Points, in no order, along strands that fork, close into loops and pass close to each other.
In the rows, 128 means zero.
Points whose rows are less than 70.2 apart are linked; no others are. Some points are linked to none.
J833: [179 106 107 110 120 151  72 144 149 165 115 106 123 100 160  85 135  36
  89 117 135 196 117]
J254: [106 110 138 128 117 148 196 121 110  80 132 153 170 165 122 103 147 181
 146 108 121  77 153]
J310: [135 107 119 163 124 169  76 135 147 150 109  98  75  86 143  97 122  79
 120 152 136 165  98]
J293: [102 127 141  75 105 151 196  92 136  94 144 152 173 116 135 167 156 160
 131 110 109 116 153]
J668: [ 95  99 140 108 116 137 126 107 126 117 128 138 151 105 113 130 118 159
 153 139 105 133 150]
J601: [153 147 122 145 155  95 154 150 118 110 117 129 177 226 111 114 130 147
 127  80 150  95 154]
J432: [124  89 115 194 132 172 101 117 131  91  95  89  79 108 158  80 116  52
 178 129 143 132 132]
J765: [170 120 108 101 105 155  72 147 158 177 105 115 113  86 150  97 146  42
  63 121 144 195 103]
J396: [155 120 108 168 166 131  88 144 124 117 106 100 152 156 167  71 131  25
 144 102 147 150 150]
J641: [135 120 138 125 166  83  80 146  99 137 124 111 164 156 102 116  75 157
 136 127 148 132 145]
J908: [129 142 120 205 159 132  98 147 108 126 127 107  80 118 133 113 114 110
 152 173 131 116  91]
J821: [122 133 123  47 105 118 140  97 169 152 118 148 159  96 137 184 156 107
 120  84 112 153 141]
J488: [157 165 155 111 104  83 210 138 126  98 161 148 154 207 136 184 129 174
  79  74 135  97 149]
J178: [ 95 116 153  46 105 142 149  98 147 102 144 139 176  83 143 185 132 166
 127 116 110 147 134]
J600: [156 123 111 103 141 118  81 132 132 158 112 108 157 137 137  98 135  53
 125 101 124 181 152]
J888: [102 111 131 195 140 129 149 139  87  73 111 137 108 145 120  80 118 154
 193 142 124  58 122]
J923: [101  96 122 105 115 158 173  95 141 108 113 148 174 132 121  97 160 113
 171  94 117  99 185]
J621: [125 113 135  87 145  86  54 140 114 156 127 115 157 116 108 138  77 152
 122 129 132 174 131]
J854: [130 148 111 217 167 134 112 147 110 110 121 108  96 143 146 108 128  88
 158 155 137 113 106]
J620: [165 164 126 153 173  73 117 159 102 133 135 113 147 204 108 136 104 152
 113 121 154 116 130]
J718: [151 171 126 162 141  92 175 146 106 111 140 144 122 210 116 137 147 162
 124 124 136  96 131]
J590: [162 174 137 117 133  69 150 143 126 134 146 131 145 194 118 194 119 169
  83  99 135 126 133]
J849: [141 127 118 219 168 153  66 154 127 126 127 100  77 104 176 106 117  68
 115 158 152 135  87]
J915: [119  90 108 124 115 159 148 103 152 119 102 129 140 127 127  79 154  63
 186  99 125 121 182]
J662: [117 115 158 148 130 103 153 131  71 101 157 147  96 120 117 107 100 213
 150 180 126  73 117]
J313: [112 175 131  88  94 116 140 132 160 148 127 162 103  93 122 207 150 178
  81 145 116 134  62]
J420: [108 124 128 151 124 136  96 132 124 153 129 127  77  79 105 132 109 157
 137 181 113 130  89]
J385: [110 128 145 164 116 128 186 124  91  89 149 161  87 143 123 113 144 189
 157 173 109  78 120]
J520: [130 147 126 204 160  98 135 152  73 100 131 129  80 149 126 101 110 152
 168 173 137  73  98]
J852: [120 132 134 143 124 124 185 125 110  94 132 153 148 180 118 119 148 173
 143 121 122  86 147]
J848: [122 137  99 129 111 160 180  91 168 146 121 147 109 119 122 141 182  87
 151 120 107 116 147]
J138: [129 183 103 166 114 164 128 138 162 169 116 136  63 106 120 146 166 113
  86 166 126 131  62]
J556: [149  84 102  64  90 148 105 110 160 159 109 123 124  84 132  97 134  50
 135 105 116 185 155]
J417: [124  83 118  64  93 135  99 104 153 146 111 130 148  86 122 107 124  84
 145 108 105 181 162]
J645: [100 107 134 115 115 155 190 108 120  89 127 151 179 148 123 111 152 164
 153 105 115  88 164]
J890: [128 126  96 173 146 148 149 122 139 109  96 116 138 158 139  80 160  53
 180  98 141 106 159]
J884: [169 109  92 110 106 183 118 118 175 169 108 114  82  96 155  98 163  28
 103 117 148 166 128]
J334: [149 155 147 107 124  77 160 139 127 112 152 137 160 186 116 180 110 182
  94  98 139 116 146]
J787: [101 128 118  91  89 146  97 119 171 166 109 137 104  63 113 148 134 125
 104 142 116 167  92]
J692: [107 113 153  34 110 125 144  99 148 108 136 136 194  99 144 182 129 149
 127  92 117 149 151]
J680: [124 142 140  68 116  95 122 123 151 135 134 138 156 117 125 205 124 169
 102 108 121 151 115]
J646: [122 138 172  91 105  94 178 138  95  82 197 139 126 138 134 157  91 223
  93 144 144 101 124]
J494: [133 103 116 140 139 136 101 125 131 126 100 109 147 138 132  76 128  66
 168 109 126 147 161]
J613: [136 172 110 185 133 169 100 152 156 169 119 122  69 104 136 130 157  92
  80 168 143 139  61]
J832: [103 113 120 179 128 148 170 124 119  84 105 143 134 153 123  84 149 132
 190 121 117  75 144]
J353: [128  87 135 149 135 139  52 137 117 138 108  93 102  89 126  84  89  89
 155 145 123 164 126]
J936: [133 134  92 125 109 172 167  95 181 162 117 138  89 105 127 133 181  64
 141 119 119 128 140]
J451: [113 132 127 210 146 120 140 143  86  87 120 130  77 135 125  98 118 140
 186 166 125  69 105]
J679: [133 134 127 157 161 111  67 150 106 158 129 106 114 115 117 120 102 124
 129 161 135 144 104]
J606: [ 87  88 138  77  99 146 104  99 148 133 127 137 140  63 120 140 117 146
 142 139 100 163 137]
J405: [158  82 108 125  97 191  94 120 167 152  99 101  68  78 154  82 133  54
 114 137 145 182 111]
J320: [138 154 146 110 118  76 150 141 111 121 176 147 109 144 121 180 109 209
  93 152 132 116 107]
J87: [ 94  89 139 189 132 149 116 123 107  85  99 120 104 110 118  82 106 127
 202 142 117  84 134]
J194: [170 147 104 145 165 126 102 136 137 153 117 109 154 162 159 106 162  28
 115  98 137 155 147]
J503: [112 132 118 121 115 135 121 114 148 147 125 136 119 107 112 148 144 133
 132 143 105 143 121]
J631: [125 132 128 186 154 120 107 141  99 125 126 118  87 119 116 112 107 138
 165 175 124 106 103]
J403: [126 109 143 159 164  94 117 152  78 102 118 125 145 162 107  85  77 180
 164 132 151  73 131]
J774: [141 196 101 164 128 136 154 134 142 159 129 145  77 146 124 162 181 122
  99 154 109 120  80]
J207: [112 112 146 139 137 115 128 131  96 112 135 137 131 129 106 118 100 185
 156 157 123 101 135]
J913: [128 145 181  82  89 110 213 147 111  60 191 129 168 171 146 161 104 196
  77  80 145  96 140]
J5: [138 172 149  99  97 106 219 115 130  99 162 162 120 165 150 202 166 179
  91 108 114 108 124]
J960: [104 108 153 122 126 121 130 121  98 112 145 141 133 108 108 133  96 197
 147 166 115 110 131]
J102: [130 137 125 150 151 114  59 152 112 172 130 109 101  94 111 126  99 136
 115 172 136 146  84]
J776: [100  93 120 128 115 162 160  99 146 111 107 139 151 122 120  87 153 102
 185 108 115 107 175]
J527: [137 123 153 137 132  89 172 161  95  88 162 141 148 204 116  94  90 211
 109 104 157  66 140]
J589: [112 174 116 117 107 131  89 148 150 177 112 137  92  80 103 162 136 139
  71 160 136 152  56]
J625: [108 126 160 117 107 124 196 128  86  77 172 151 128 149 131 128 125 214
 119 148 127  91 135]
J153: [145  86 106 115  98 175 100 112 162 153 103 106  87  83 139  88 135  59
 136 128 127 177 131]
J985: [146 159 176  77 100  87 194 138 137  86 173 134 160 158 152 214 114 186
  79  85 134 116 128]
J462: [115 131 130 155 130 127 160 124 114 105 125 144 132 155 113 117 140 157
 159 142 114  99 138]
J372: [101 120 120 161 104 170 159 103 150 125 127 145  80  99 116 131 150 135
 161 166  94 115 120]
J116: [113 166 122 114 110 115 131 135 138 152 139 153  90 100 111 181 137 181
  95 165 113 131  70]
J499: [130 113 150 120 153  79 103 139  88 126 144 124 146 132 100 123  59 200
 135 152 148 107 135]
J252: [146 175 120 115 136  87 118 142 132 160 136 132 122 147 113 193 132 161
  85 130 129 142  95]
J521: [130 100 145 143 163  91 119 161  87 102 123 125 168 180 104  78  65 194
 147 110 161  70 140]
J292: [140 124 109 211 155 165  90 140 138 123 119  98  81 113 171 103 132  56
 129 148 145 139 102]
J546: [152 170 102 110 112 153 110 134 169 193 103 129 109 100 141 144 178  47
  57 108 142 161  96]
J76: [135 119 116 152 134 149  73 138 140 157 116 102 102 102 134 104 126  82
 122 143 128 167 110]
J105: [147 176 116 159 149 138  74 161 141 184 121 118 111 114 137 138 154  90
  56 149 146 156  70]
J355: [169  92 111 153 121 186  85 135 160 146 105 104  75  92 181  82 139  41
  96 139 158 176 101]
J592: [109 103 122  83 119 145 170  94 142 117 113 149 187 135 122 113 160 107
 158  81 120 109 192]
J585: [123 119 164 133 122  95 165 128  68  98 174 146  98 127 125 111  93 229
 130 177 137  75 118]
J739: [141 122 109  91 131 117 122 113 141 150 108 129 171 146 124 113 147  70
 143  85 123 151 175]
J496: [139 110 132 111 160  96  51 145 105 146 113 102 166 142 117  97  87 106
 135 118 135 173 148]
J274: [155 174 107 154 147 138  92 149 149 181 120 119 118 129 142 141 166  73
  67 129 137 155  88]
J928: [146 146 127 153 164  83  84 146  88 162 144 114  99 109 108 132  83 174
 124 183 143 117  86]
J966: [ 96 104 128 114 110 169 195  93 131  94 124 154 171 131 122 108 166 139
 164 108 110  89 170]
J516: [147 107 107 121 146 127 108 130 129 127  95 111 169 159 137  63 138  39
 162  84 135 146 176]
J175: [120 115 110 162 125 156 137 109 150 125 111 121 107 122 125 102 150  88
 171 135 116 127 144]
J944: [142 130 130 195 192 110  54 160  89 133 128  94 112 118 144 100  88  98
 141 158 151 127 103]
J176: [155 157 110 158 174 111 111 142 120 138 112 109 162 186 134 113 147  77
 131 103 140 136 147]
J571: [106 107 120 149 115 159 150 101 146 118 112 133 120 119 119 105 149 108
 175 134 108 118 153]
J30: [123 167 108 123 109 139 162 109 158 154 125 154 102 123 118 175 175 126
 112 135 101 129 106]
J169: [117 102 109  81 100 155 154  87 167 143 118 145 138  97 126 125 163  76
 155 103 111 139 174]
J840: [138 133 146 132 139  81 146 145  94 109 154 137 134 169 108 131  91 202
 122 144 144  95 132]
J754: [166 129 107 114 136 132  78 137 142 166 115 106 140 125 147 101 142  40
 102 109 128 183 134]
J240: [124 148 173 106  91 106 215 139  93  70 195 148 122 175 142 143 125 210
  86 118 142  90 133]
J524: [166 179 127 135 148  74 139 148 117 143 142 128 134 196 114 179 126 158
  90 115 138 126 126]
J652: [112 102 153  87 128 124 156 134 115  87 139 134 204 168 116 119  94 195
 117  83 142  99 164]
J793: [127 100 122 189 123 187  88 125 146 131 105  94  45  79 147 101 121  86
 145 162 139 145  94]
J282: [142 123  93 170 126 183 146 107 170 137 111 111  76 116 151 104 165  47
 153 129 137 133 131]
J40: [127 140 123 160 145 133  57 158 123 175 125 108  86  80 119 120 109 119
  99 176 142 148  67]
J426: [ 93  71 149 158 132 144 100 123 103  95  98 120 133 108 111  72  93 135
 196 128 115  97 149]
J533: [140 178 137  83 108  90 151 133 157 146 130 149 124 128 135 230 149 169
  80 109 121 137  85]
J732: [155 182 117 114 141  88 115 143 135 167 126 126 137 159 118 197 140 140
  78 111 130 149 103]
J64: [101 110 119  64  97 157 172  78 165 132 131 155 151  84 133 156 167 102
 146 102 105 131 167]
J75: [112 111 161 111 119 121 174 138  89  78 164 140 158 153 121 117  93 218
 119 127 140  83 145]
J708: [136  91 101 123 119 156 139 108 150 125 102 120 133 126 136  71 152  37
 180  96 131 132 182]
J312: [136 135 116 143 152 117 123 129 124 129 107 118 162 172 119 107 140 100
 152 103 131 129 157]
J298: [123 155 140 105  99 140 239 101 120  88 152 167 145 163 142 163 181 167
 119 106 111  90 148]
J179: [116 162 117 121 121 115  97 147 131 169 131 139  91  88 101 165 122 169
  91 173 129 140  63]
J367: [128 120 144  74 125 112 168 119 136  99 128 135 216 179 124 145 119 162
 109  56 140 110 177]
J943: [122  99 132 151 162 107 137 164  99  93 113 131 173 200 116  71  89 182
 153  89 153  65 138]
J486: [132  93 100  91  97 171 147  91 173 152 115 134 105  90 130 109 159  54
 157 110 120 147 168]
J221: [131  99 121 167 144 143  85 132 121 113 100  98 124 125 142  74 113  59
 170 121 133 144 145]
J261: [145 180 135  98 104 100 201 116 145 127 143 161 126 158 144 219 168 162
  91 102 111 116 116]
J269: [140 142 106 164 143 149 100 133 146 154 119 109 106 123 137 114 149  73
 125 139 127 153 111]
J322: [172 173 125 144 170  71 122 158 109 143 136 113 153 212 109 157 113 145
  95 108 151 127 134]
J139: [112 126 136  72 119 104  95 122 142 141 132 135 155 102 117 176 112 163
 116 125 118 163 122]
J338: [134 122 117  64 124 110 118 108 143 151 107 133 177 135 125 135 142  84
 133  79 118 161 175]
J197: [120 104 129 144 138 130  75 129 119 140 112 107 122 108 118  98 104 106
 158 141 121 151 134]
J376: [133 127 135  66 127 109 169 108 141 118 116 141 211 174 126 153 136 133
 120  48 135 114 186]
J800: [ 99 124 140 160 111 148 191 115 107  88 141 162  99 134 124 115 153 175
 163 166  97  83 129]
J53: [148 130 140 133 167  66  92 151  88 141 141 113 146 153 100 122  61 181
 128 146 158 114 128]
J384: [143 155 123 183 172  94 115 156  89 127 135 118 113 163 116 121 110 146
 144 160 141 105 108]
J569: [139 121 135 121 171  88  64 148 100 143 116 104 169 161 109 108  83 129
 133 118 144 151 148]
J362: [ 83 114 155  83 100 156 162 105 117  93 160 144 136  77 132 167 123 198
 129 161  98 126 118]
J508: [154 157 120  69 136  82 112 123 144 166 109 125 175 154 132 187 138 104
  94  67 128 167 144]
J16: [155 102 106 199 150 172  92 128 144 106 114  99  85 116 198  87 133  29
 131 128 157 148 120]
J228: [168 170 105 166 179 117 107 142 130 151 120 110 152 180 153 124 164  53
 110 103 141 144 133]
J205: [124  91 116 179 136 156 100 123 129 100  96  98 105 120 147  73 118  57
 181 122 134 134 146]
J935: [130 117  97 116 101 171 143  97 178 161 115 128  94  97 128 122 167  66
 140 122 118 147 139]
J483: [140 139 122 132 161 104  61 150 112 163 126 106 137 131 116 126 105 118
 117 139 135 164 115]
J747: [164 116 124 161 165 129  41 161 121 147 125  99 133 122 169  88 117  49
 103 131 141 177 116]
J71: [145 175 153  77 102  86 181 130 154 126 143 149 133 138 151 239 148 176
  80  98 120 127  96]
J509: [152 132 123 150 164 119  52 154 119 161 124 101 135 129 143 108 119  76
 109 134 138 171 115]
J284: [107  86 129 144  99 173  94 112 154 143 109 115  69  67 117 107 116 115
 152 160 110 152 114]
J92: [160 151 105  99 104 155  95 138 171 189 102 123 110  90 145 123 164  40
  55 110 147 178  99]
J742: [174 139 109 151 131 170  95 143 173 174 116 120  99 108 177 104 170  30
  59 124 156 165 101]
J740: [137 163 105 216 171 129 131 148 113 106 121 116 107 168 143 111 148  86
 154 143 137 105 111]
J761: [155 177 118  96 139  86 110 136 142 173 117 124 150 155 125 196 142 122
  80  91 129 160 114]
J236: [146 129  96  72 114 134 143 107 165 173 114 139 132 112 132 141 172  40
 125  80 121 150 161]
J922: [138 129 102  76 109 131 119 109 163 171 113 132 134 106 130 140 159  64
 118  94 117 164 146]
J216: [159 177 106 144 155 113 121 134 134 167 121 121 136 167 128 156 165  92
 100 112 124 144 121]
J107: [136 126 165 125 116  84 184 163  93  85 186 141 143 195 123  98  81 217
  90 102 160  63 139]
J85: [128 144 111  68 109 123 132 104 169 166 113 145 141 103 128 174 162  96
 111  94 113 153 132]
J369: [158 162 104 171 142 164 100 143 163 173 119 118  98 120 161 122 175  51
  70 136 145 150  89]
J693: [107 144 120 125 109 146  76 144 152 176 111 127  85  65 103 140 121 132
  90 166 132 158  68]
J947: [100  95 162  59 122 126 140 121 120  87 140 125 212 137 122 137  86 189
 119  93 136 126 166]
J50: [105 104 129 195 135 148 119 124 113  97 105 116  93 116 120  93 115 114
 191 151 119  99 127]
J398: [106  82 134  69 106 128  94 106 137 131 113 131 167  96 121 108 111 115
 154 112 107 170 172]
J864: [107 126 134  74 115 105  78 132 141 154 132 135 134  76 111 173 102 173
 107 141 123 165  94]
J869: [163 130 107 121 154 120 100 133 131 147 108 110 164 159 146  89 145  34
 133  89 133 159 164]
J612: [148 188  99 108 113 141 133 129 170 195 101 137 110 109 134 173 183  65
  67 102 132 147  95]
J526: [109  79 136 153 110 164  80 116 137 136 107 102  73  67 117  97 100 110
 164 159 116 151 116]
J711: [ 95 100 125  92  90 148  94 110 160 154 118 134 111  59 114 136 122 133
 128 146 105 168 113]
J303: [112 125 123 180 125 155 107 131 130 144 123 120  56  86 115 123 118 133
 146 184 114 121  85]
J751: [130 103 167 131 134  88 154 142  69  95 165 133 135 146 117  85  61 231
 128 144 157  57 132]
J333: [129 152 125  95 117 119 174 103 146 129 131 153 152 142 128 184 162 143
 120 104 109 123 142]
J209: [111 123 132 138 131 118  96 129 114 149 137 129  98  90 104 138 101 169
 137 177 115 128 101]
J427: [121 113 172 118 114  98 174 133  64  85 185 138 116 133 129 100  81 236
 117 158 149  69 128]
J285: [148 188 104 137 139 121 126 134 144 176 117 128 118 148 125 172 170 103
  88 120 121 144  99]
J277: [133 162 136  74 115  87 124 132 156 147 129 139 143 123 128 218 132 166
  86 106 128 151  94]
J753: [124 110 168  89 124  98 155 153 102  82 173 127 184 162 114 122  53 215
  94 101 157  87 149]
J123: [126 105 114  87 126 129 145 106 141 130 102 138 186 150 119  97 150  83
 160  72 124 124 192]
J748: [ 97  78 143 142 125 146 103 116 118 109 103 121 136 109 111  86 104 128
 185 131 112 119 157]
J477: [158 106 103 169 149 154 104 132 137 109 107  99 124 136 177  69 137  13
 150 108 148 146 150]
J78: [ 81 100 155 103 103 162 167 105 106  86 150 144 148  94 124 136 125 189
 147 153 101 112 143]
J108: [139  87 129 173 149 143  57 141 113 114 105  86 105 104 154  73  95  58
 157 133 138 157 128]
J39: [145 159 139 138 123  92 192 138 110 102 150 151 136 206 118 148 143 182
 109 109 135  92 143]
J807: [102  69 145 114 118 136  88 114 118 119 102 119 149 101 112  83  96 122
 177 127 109 144 163]
J134: [128 131 119  68 123 114 149  98 149 141 115 144 179 137 126 158 153 105
 133  76 119 138 174]
J893: [100  97 155  50 120 126 133 109 129  97 130 133 212 125 127 143 103 167
 128  91 127 140 172]
J825: [177 107 110 159 133 174  78 145 161 150 115 111  93 100 189  87 147  32
  80 132 159 173 101]
J433: [118 133 112 180 119 169 120 128 150 146 119 120  57  96 122 123 141 113
 138 173 118 130  89]
J33: [116 126 124 149 118 156  65 146 139 173 113 113  73  64 110 117 110 121
 101 173 137 157  70]
J552: [163 120 118 162 169 124  61 152 121 131 118  99 150 145 170  79 124  34
 123 114 142 168 138]
J190: [139 174 114 178 147 147  83 163 143 176 123 118  88 107 132 133 149 100
  70 166 144 143  61]
J955: [100 127 136  90 115 110  93 129 132 151 140 141 117  68 108 171 101 188
 111 162 120 146  88]
J57: [105 119 125 159 123 150 167 112 128 102 116 144 129 139 115 108 152 135
 175 138 108  98 147]
J858: [132 162 166 100  91 107 222 125 114  79 180 153 130 172 150 180 145 194
  86 107 128 103 131]
J206: [135 136 128  71 127 104 155 106 143 131 115 141 190 156 127 166 143 123
 123  66 128 131 175]
J916: [124 121 149  87 125 113 162 129 125  96 136 135 202 177 118 140 110 179
 112  79 140 108 168]
J346: [107 115 158  96 118 110 143 123  97 105 167 141 132 103 121 156  91 219
 121 163 125 112 123]
J605: [ 82  80 149  79 102 153 122  96 131 112 130 138 162  76 121 128 111 155
 153 133 100 145 158]
J609: [151 157 125 164 175  87 104 155  96 135 133 113 135 174 113 128 106 145
 130 145 147 119 118]
J728: [ 99  97 132 117 102 151  85 115 144 152 118 125  99  64 110 124 111 137
 140 158 105 156 113]
J785: [103 107 130 182 136 134 167 142  95  74 110 146 129 165 122  77 133 163
 184 126 123  57 128]
J157: [130 133 101 169 130 159 143 111 155 133 115 121 102 131 131 111 162  70
 160 132 124 126 136]
J126: [ 91 115 148 132 103 158 201 114  98  73 147 158 131 134 128 114 150 189
 151 150 104  83 141]
J820: [159 127  92  88 124 142 143 111 156 171 114 131 132 127 136 122 175  22
 133  82 128 144 172]
J578: [152 107  94 106 122 150 140 112 153 146 108 122 132 129 136  89 163  24
 159  93 132 139 180]
J895: [141 130 123 211 178 132  56 159 107 133 131  99  92 108 163 106 107  79
 122 162 152 132  88]
J965: [122 139 109 128 116 147 118 116 157 161 119 129 107 105 116 143 150 110
 123 141 110 151 111]
J431: [145 162  99 182 144 155 127 130 153 154 122 117  93 135 142 128 168  74
 118 144 125 135 101]
J654: [127 145 130 108 130 102 132 123 130 132 133 136 150 149 113 169 127 160
 118 122 121 137 135]
J967: [155 113 100 180 148 163 109 126 149 117 113 100 103 128 178  85 148  19
 144 118 150 146 137]
J626: [123 139 154  69 116  96 141 125 139 112 154 138 158 123 132 203 110 193
 102 121 125 139 118]
J434: [142 160 118 203 174  98 129 158  86 110 131 122 101 170 130 111 120 135
 154 160 143  90 102]
J575: [143 180  95 174 136 153 145 128 154 161 125 129  87 138 131 146 180  90
 111 144 118 129  93]
J987: [137 143 127 181 163 101  96 146  85 146 140 114  79 110 117 120  96 156
 143 190 137 103  82]
J110: [118 139 109 100 101 145 102 120 169 172 108 131 108  84 118 144 149 103
 102 128 119 167  99]
J174: [131 150 152  88 112  91 157 133 126 110 165 145 135 136 131 198 115 201
  94 132 127 125 113]
J553: [136 146 148 111 119  96 178 131 115 100 157 148 151 179 120 162 124 190
 106 114 131 105 144]
J315: [142 157 122 140 153  87  94 152 101 164 144 122 106 126 106 152 103 173
 108 171 139 129  87]
J152: [160 112  91 169 137 181 129 115 162 130 115 104  84 121 177  90 163  17
 143 119 154 141 138]
J291: [ 82 112 152  63  98 155 154  98 136  99 152 143 157  70 137 174 130 179
 131 139 100 139 126]
J885: [123 112 118 133 135 131 113 117 133 130 105 117 149 138 120  94 136  91
 164 114 122 141 160]
J814: [108 116 148 168 127 123 151 127  84 101 142 149  90 120 114 110 114 187
 167 183 112  77 117]
J920: [100 121 154 120 104 147 200 119  91  73 161 156 134 142 130 124 140 204
 134 146 114  88 138]
J682: [123 117 141 156 153 102 121 143  90 111 130 129 132 149 106 105  90 176
 158 148 136  92 131]
J851: [100 123 132  68 103 153 185  85 150 111 136 153 167  99 136 169 162 137
 138 105 105 122 159]
J883: [137 189 103 110 115 124 132 127 163 183 106 139 113 119 123 190 174 106
  77 111 119 147  89]
J616: [148 141 127 174 198  92  62 162  86 137 126  95 144 153 133 102  90 109
 134 144 156 132 118]
J220: [118 131 169  80 102 120 193 138 110  65 175 129 177 160 136 154 101 203
  93  94 143 100 146]
J95: [ 90  98 140 151 107 163 140 105 129 115 128 140  98  86 113 120 126 158
 170 171  94 113 126]
J839: [117 142 109 172 113 164 150 116 153 138 123 136  67 107 119 130 156 122
 148 168 103 120 100]
J636: [125 108 139 137 140 113 164 154 102  90 134 139 171 200 115  89 102 197
 132  96 146  69 146]
J490: [117 115 138 123 143  99  73 135 104 155 137 121 118  88 100 133  79 173
 135 169 127 137 109]
J416: [164 177 102 165 168 125 116 140 135 161 122 113 134 166 141 139 170  68
 103 119 130 143 119]
J700: [138 198 104 159 126 134 134 146 143 171 125 140  77 129 118 164 170 127
  80 161 119 127  63]
J449: [129  91 114 119 107 157  95 111 154 147 108 112 110  91 128  94 128  73
 149 128 117 170 142]
J667: [ 99  99 149  41 113 133 143  97 137 100 131 135 208 110 137 152 121 149
 133  88 120 144 171]
J696: [143 138 115  66 128  98 103 118 145 163 110 127 167 134 127 156 141  92
 113  82 118 172 151]
J822: [146 175 106 211 178 108 138 160  95 103 126 120 116 192 137 114 140 111
 148 142 144  97 109]
J90: [ 97  72 144  88 113 135  98 108 126 121 110 128 169 103 113  94 103 126
 164 115 107 153 174]
J328: [137  84 116 185 124 184  95 116 142 110  99  88  60  93 162  87 120  59
 160 140 141 150 119]
J577: [103  64 139 150 109 165 104 104 133 108  99 113 106  87 118  79 108 103
 191 137 109 133 154]
J357: [125 152 184  92  87  98 211 149  99  64 207 136 134 171 145 149 104 206
  73 101 150  91 133]
J278: [122 119 174  84 109 110 182 159 104  66 187 122 184 168 127 124  67 212
  80  85 157  84 144]
J214: [103 121 128 119 116 136 128 112 136 132 132 140 126 104 112 147 130 156
 141 148 101 136 127]
J309: [148 166 115 185 161  96 156 154  99 106 126 131 127 210 119 116 143 139
 143 129 142  91 124]
J914: [ 92  69 143 129  99 167 108  97 140 122 112 123 109  72 114 101 112 126
 177 148  98 140 147]
J593: [112 119 127 178 139 139 120 127 119 118 116 121 101 122 117 108 122 123
 174 156 116 114 123]
J551: [140 168 119 130 142  93 109 148 119 160 140 131 109 137 107 171 124 165
  97 154 129 137  90]
J778: [124 112 125 125 139 122  83 128 127 144 112 112 141 124 117 106 115 104
 148 127 119 163 145]
J233: [103 130 131 111 104 155 201  95 132  99 142 161 144 125 128 148 168 157
 143 130  99 104 149]
J408: [111 109 150  98 132 107 119 126 113 113 139 132 169 134 108 140  90 187
 130 128 129 128 152]
J46: [108 145 169 101  92 124 215 128  87  68 190 150 112 150 147 146 136 216
  99 142 131  96 127]
J429: [118  97 161 107 136 105 140 143  92  94 151 130 176 155 108 106  65 214
 122 119 150  86 150]
J878: [104 124 147  86 116 106 118 124 120 128 157 141 126  84 116 177  96 207
 116 163 120 132 101]
J249: [142 143 156  99 122  59 141 138  99 121 190 137 113 129 121 164  73 226
  93 159 150 107 108]
J549: [ 77  92 150 126 102 169 154  97 116  99 138 145 125  81 119 124 125 175
 162 166  90 110 140]
J480: [111 125 164  47 106 138 185 110 131  75 153 127 199 125 148 182 123 176
 115  88 129 125 148]
J855: [112 136 113 122 108 156 199  89 152 121 131 161 125 122 122 147 180 124
 150 127  99 107 149]
J648: [124 111 148 116 150  84  86 131  90 142 144 121 132 105  99 130  63 197
 136 164 139 120 122]

A piece is two or more points that can be reached from each other along the links. Count, over all rows, the pieces, the separate loops (a circle has one, a figure eight two, a Y none), the forks (points with three links) and the tips (points with one).
pieces -> 5
loops -> 9
forks -> 19
tips -> 11

A tip is a point with one link. Name the tips that can be reached along the links from each point below, in the order of the rows.
J274 -> J449
J787 -> J526
J278 -> J107, J751, J249

How many points has the smallest loop of links through each point below? Write - if it is on no loop.
J935 -> 10
J605 -> 9
J776 -> 9
J718 -> 13
J221 -> 7
J679 -> -
J278 -> 10
J516 -> 8
J416 -> 14
J636 -> -
